Each row is a point on a landscape with many peaks, with its height.
A climber steps from a point to the highest of its 2 nearest points, and stops where none of them is higher. Distance is the straight distance between rows; heights are no part of it.
(725): [  1 -32  17  12  10  19  20   5  13 -22  14  -8 -26  -3  24  20   0 -23
  -3   3  -4  16]  (h 168)
(470): [-10  17 -12 -16  -8   6  -1   9 -10  19  -7  12  -3  20 -28   0   3   4
  22 -17  16 -38]  (h 419)
(732): [  6 -10 -13  10  -1   4  18  16  -2   6  -9 -19   5  -3 -14  -7  -9   4
   0  -6   1 -57]  (h 304)
(627): [ 33   9  17  15 -22  -9   7   6  18 -24   1   8  -9   3   5  -2  13  -7
  33   9  16 -12]  (h 205)
(176): [  6   6   7 -27   1  -3  11 -10 -22 -39  -1  -2   8   3  14   5  -9   5
   0  24  13   6]  (h 358)
(799): [  6  11 -25  -9  -5   2 -29  -6   2   9 -20   9  26 -12  -4   6 -12 -11
  10 -19  15  37]  (h 386)
(660): [  2   8 -22  -5  -4   7 -11 -24  24   5 -10  -1  11 -14   0   3 -12 -28
  -2 -26   7  13]  (h 448)
(769): [-24  22  -7 -26 -16 -11 -27 -10 -23  -2   2   1   4 -21  -8 -12  -2   6
  -6  17  10 -21]  (h 610)
(451): [  9  -5   6  -8   4  17  28   1  13  -6  -9  18  -4  37  -4  14   1  10
  14 -14   8 -25]  (h 343)
(721): [ -1   0   0 -20   2  -4  -1 -33   7  -5  -8 -24  15 -18  11 -10  -7 -28
 -23  -4  -4  20]  (h 553)
(479): [ 13  25  11  -9 -20  -6  -4  11 -25  -9   3  19   1  23 -21  -7   3   1
  33   6  21 -25]  (h 377)
(295): [  2  30  29  -4 -26  -8 -26  13 -14 -14 -15  12  -5  13  -2 -10  20   3
  16  18  12  -2]  (h 338)
(328): [ -5  10  10  34  20  -9  28  34  23   7  -7   4  15  -7  -1  -3  16  19
  -6 -18   8 -15]  (h 200)
(747): [  6  -8 -29  -9  -4  13 -13  13 -28  -4   8  12   4   0 -20   7 -23  -9
  38  -6  21 -19]  (h 379)
(762): [-22   5  19 -36   3   4   1  -8 -16 -20 -16  -5  12 -22  20  -1   3   6
 -19  27  22   3]  (h 311)
(374): [ -8 -20  49  26 -11  25  17   1   9   2  14   4 -32  -4   9   3   0 -26
 -11   3  -2   4]  (h 133)
(434): [ -5  -9   3   0  22  -5  26  13   4 -10 -12 -25  16  -4   2 -14   0  23
 -15  -3  -2 -37]  (h 271)
(368): [  0  10   9   3   2  22  29   0  28   0 -21  21   7  14   0  18   7   8
  -3 -28  23  -7]  (h 388)
(127): [ 33  -9 -17   9   5  -8  -8   8   6  10 -12  10  10  13   2  12  -4  16
  34  -9  -5  42]  (h 596)
(539): [  2 -10 -29  17  -5 -21 -15  -9   9  15  18  -6  -5 -26   6 -10  -7 -33
   2   2 -10  13]  (h 130)
(719): [ 15  -7  -8 -16 -17   8  -6 -18  12  -8 -19 -42 -11   7   1  13  14  28
  -4  -2 -12  11]  (h 89)
(236): [-11  -8 -18   6  11  -8  17  -9  16   5  17  13 -14  10   6   6   7  -5
  -8  -6 -12   0]  (h 313)
(334): [ 12  -9 -18   0  -7  13 -16  11 -19  20 -19  11  17  -5  -9   5 -23  -7
  13  -3  16   3]  (h 421)
(606): [ 37 -13  -6 -11  -6  13 -12 -28 -14  15  23  32  -4  14 -15  -7 -18  -2
  34  21 -15 -10]  (h 134)
(767): [ -7   1  -1  19  -4  13   1   8  -1  21  -5  -8  -2   9 -23  -4  -6  -1
 -21 -22  -7 -31]  (h 335)
(488): [  9   4  -8   5   4  -6  -6  27 -18  14 -23   2  34 -24   3   0 -16   3
  -3   8  17   8]  (h 477)
(715): [-25  18  12  16  -1   9   2 -17  37  -7   5   4 -24  -2   2   9  10 -10
 -23 -27  -2  19]  (h 582)
(40): [-24  17 -18 -16  14  -7  -4   1  11  -1  -1 -14  10  -1  -9  11  12  14
 -11 -25  -8  -7]  (h 374)
(64): [  6 -12  14 -10   7  13 -11 -15 -20  14  -6   5   8  23   3  -3 -18 -28
 -24   3 -15  16]  (h 566)
(177): [ -1 -28 -23   0  -3   4  -5 -23   2  13  20 -27 -11 -13   8  12   1 -29
 -12   1 -12  36]  (h 104)
(722): [-13   6  -3   7  32 -19  38  19   9   5  -6   0  16   5   7  -8  11  32
 -12  -7  -5 -11]  (h 234)
(839): [ 30 -21   2  10  16   7  12  -1  22  10  18  21  -4   6  18  21  -2 -15
  22   9 -17  31]  (h 56)
(545): [-28  -5 -10  -7  21  13  18   4  12  -7   6 -25   4  -4  -9  21   6  24
 -33 -25  -2  -3]  (h 329)
(743): [-12 -13  21 -11   3   0 -10 -22 -17  -2   0 -23  -2   5  12 -16   1 -26
 -34  10 -19  29]  (h 717)
(166): [ 17  18  -1   3 -24 -13   1 -20 -11 -23  12  -9  -1 -35   1 -20 -10   6
   7  11  14 -37]  (h 193)
(93): [ -2  17   2 -19   9 -18  -7 -14 -13   3  -5   8   7  46  -7 -13   3   4
  -7  -6 -26   8]  (h 424)
(197): [-16  -8  38  25 -13  11   9   6   9  13   5   3 -19 -23  13 -20  17 -21
 -11   7  14  -6]  (h 112)
(7): [ 22   2   0 -20  27 -10   6  -7 -17   3   6  31  25  46  -6  -1 -11   6
  19   1 -19  17]  (h 359)
(486): [  3  13  27  17   0 -20 -10  19  12 -27  -4  -9  -5   1  18 -24  31  15
  18  13  -5   4]  (h 283)
(728): [-10 -15   0   5   5 -13  18 -15  14 -11  18  -6 -12  -2  13 -28   7 -10
  -7  12 -10 -26]  (h 258)
(162): [ 17  -8 -16   6   2  -5 -32  13  -6  -7   4 -16  -5  19  -2  12   7  -6
  23 -12 -20  38]  (h 491)
(738): [  7   4  22   3  16 -17   1  -8 -16   9  -6  13  29  11  11 -24 -14 -35
 -18  10  -9  16]  (h 636)
(89): [ 11   2  28  47  -1   7  14  23  14  24 -19   1   4  -8  -3  -4  -1  10
 -22 -11   2   6]  (h 166)
(670): [ 13  -8   0 -27  -7  20  15 -11  -9  -6  -5  28 -14  35  -5   8  -4  20
  27  12   2 -22]  (h 315)
(60): [-43   8  20 -22  21  10  -3  14  -6 -25  -3   6   4  -5  17   5  17   6
 -23  10  18   0]  (h 267)
(567): [  2  -9  26  21  -9  23  18  -8   4  37 -16  12 -13  -1   0   6 -17   1
 -28  -5  -4  13]  (h 140)
(447): [-21  -6   3  27  -6  14 -13  -4  18  -3  23 -15 -36  -6 -13  11  -7  -8
 -25 -15 -17  23]  (h 479)
(650): [ 21 -34 -20   8  12  12  -2  -6   4  15  14   1   3   5   0  13 -16 -24
   1  -9 -13  19]  (h 80)
(782): [ -3   8   8   4  -9   1   4  12   0  15   4  12   2  24 -30 -10  14 -22
  -4 -17  13 -39]  (h 376)
(239): [ 35  -4  19  13 -13  -8   1   2   0  -7  24  19  -7  20  -4  -7   3 -19
  32  24  -6 -19]  (h 179)
(422): [ -1   1  20  25 -14  -1  -4  15  29 -17   3  -3 -29   0   8  -2  31  -3
  15   1   3  -6]  (h 239)
(755): [ 33  -2   6   1  -6 -11   6 -18  -5  20  22  30  -2   6   6 -11 -13 -13
  18  34 -19   0]  (h 154)
(589): [  0  -7 -10 -12   8  -4  -8  12 -10 -30   6 -19   0   8   5  12   6  -2
   6   9  -3  11]  (h 414)
(809): [  1 -13  15   1 -12  35   8  -8  -3  17 -23   0 -23  16  -2  17  -9  28
 -25  -3  -6  12]  (h 121)
(796): [-26   7  16  12  12   6 -19  20   1  -7  -1  -3   6 -13   6   0   8 -13
 -20  -5   7   6]  (h 223)
(30): [-18  -9   1   3  -1   4 -37  10  -1   4  -2 -25  12 -52  11   0   0 -13
 -12   6   9   5]  (h 186)
(192): [-10  35 -21 -24 -21 -21 -13 -13 -11   7  -8  12   3 -18  -3  -1   1  29
   7  14   9   6]  (h 524)
(571): [  2   2  10   1 -16  -4   6 -17  16  -9 -10 -19  -5 -23   7 -23   2  -1
  -3  10   4 -32]  (h 218)
(822): [ -9  25 -24 -16 -19  -2 -16   3  -5  22 -17  11  -6  -3 -16   5   1  25
  26  -8  10  -9]  (h 465)
(505): [ 28 -15 -28 -18 -19   4 -12 -40 -17  11   8   0  -4   7 -13  -5 -23   4
  15   7  -9   3]  (h 118)
(761): [-37  15 -13 -18   7 -14 -38  18 -19   0  12 -10  14 -22 -12   3   7   1
   7   1   5 -22]  (h 520)
(500): [-30  33  -7 -11  20 -30 -21  16   9   1   8  -6  30 -19  -9   2  14   6
  11 -20   2 -16]  (h 441)
(43): [-27 -13   1  14  11  15  -3  13   1 -16  28  -5 -38  14  -7  26   2   6
 -20  -5 -15  30]  (h 416)
(621): [  4 -20 -17  14   2 -16 -27   7  -6   2  11 -39  13 -42   7 -13  -3 -16
  -8  10  -4  17]  (h 158)
(49): [  5   1  -3  17   7 -18  13  14   2  21 -11  18  13  -9  17  -4   0   4
  -4  15   2  23]  (h 585)
(492): [-15 -27  14   2  15   3  17   7   1 -26  19  -2 -22   2  27  -6  11  -7
  -5  21  -2   0]  (h 209)
(424): [-15   5  16  11   5  27  24   1  29  -6 -12   1  -9 -16   9  27  -2   8
 -22 -21  17  20]  (h 466)
(656): [ -7   5 -13  -2   0 -22  21  17  -2 -16  10   9  -6 -14   9  -5  11  22
  22  22  12 -22]  (h 150)
(745): [ -1   3   3  -4 -11  21 -14   4   4   8 -29 -19  -7   0  -2  18   6  32
 -15 -13  -5  14]  (h 106)
(582): [  2 -26 -20 -25   7  23  -4  -3 -24  -5   1  15  -3  29 -17  12 -16   0
  27  -5   4 -15]  (h 348)
(478): [ 12  25  13   5   3 -33  -1  -4 -16   4  -7  12  26  18  -7 -33  -5  -4
  -6   9 -13  -4]  (h 508)
(659): [ 11  21  -8   0   7 -25  14   3 -18 -25  11  -4  22 -28   0 -15 -11  19
   9   4  10 -28]  (h 174)
(332): [-33  -8 -20   3  19   2  10  17 -10   5  24  11 -19  20  -7  17   5   9
 -15  -8 -12   8]  (h 363)
(160): [ 20  12 -16   2  -3 -20   8   1  11   9 -19  -2   6   1   4   4   6  30
  14  -2  -7  22]  (h 746)
(196): [ 25  -9 -28 -19 -24  -2   0 -39  -2   1  -2 -33  -4  -9  -7  -4 -11  13
  -3   7  -3  -6]  (h 105)

Call two points neighbours if one is among the 2 nearest of the other. Go from one point of each pair to the other, from neighbour to neighbour, staying as high as possible. Name the lowest point that can't be avoided.
(160) / (743): (799)
(738) / (715): (670)
(743) / (738): (64)

Write out the way that a climber takes from each point below.
(670): (582), (747), (334), (488), (49), (160)
(177): (539), (621), (30), (796), (60), (762), (176), (589), (162), (127), (160)
(719): (745), (809), (567), (89), (328), (722), (434), (732), (767), (782), (470), (822), (192), (769)
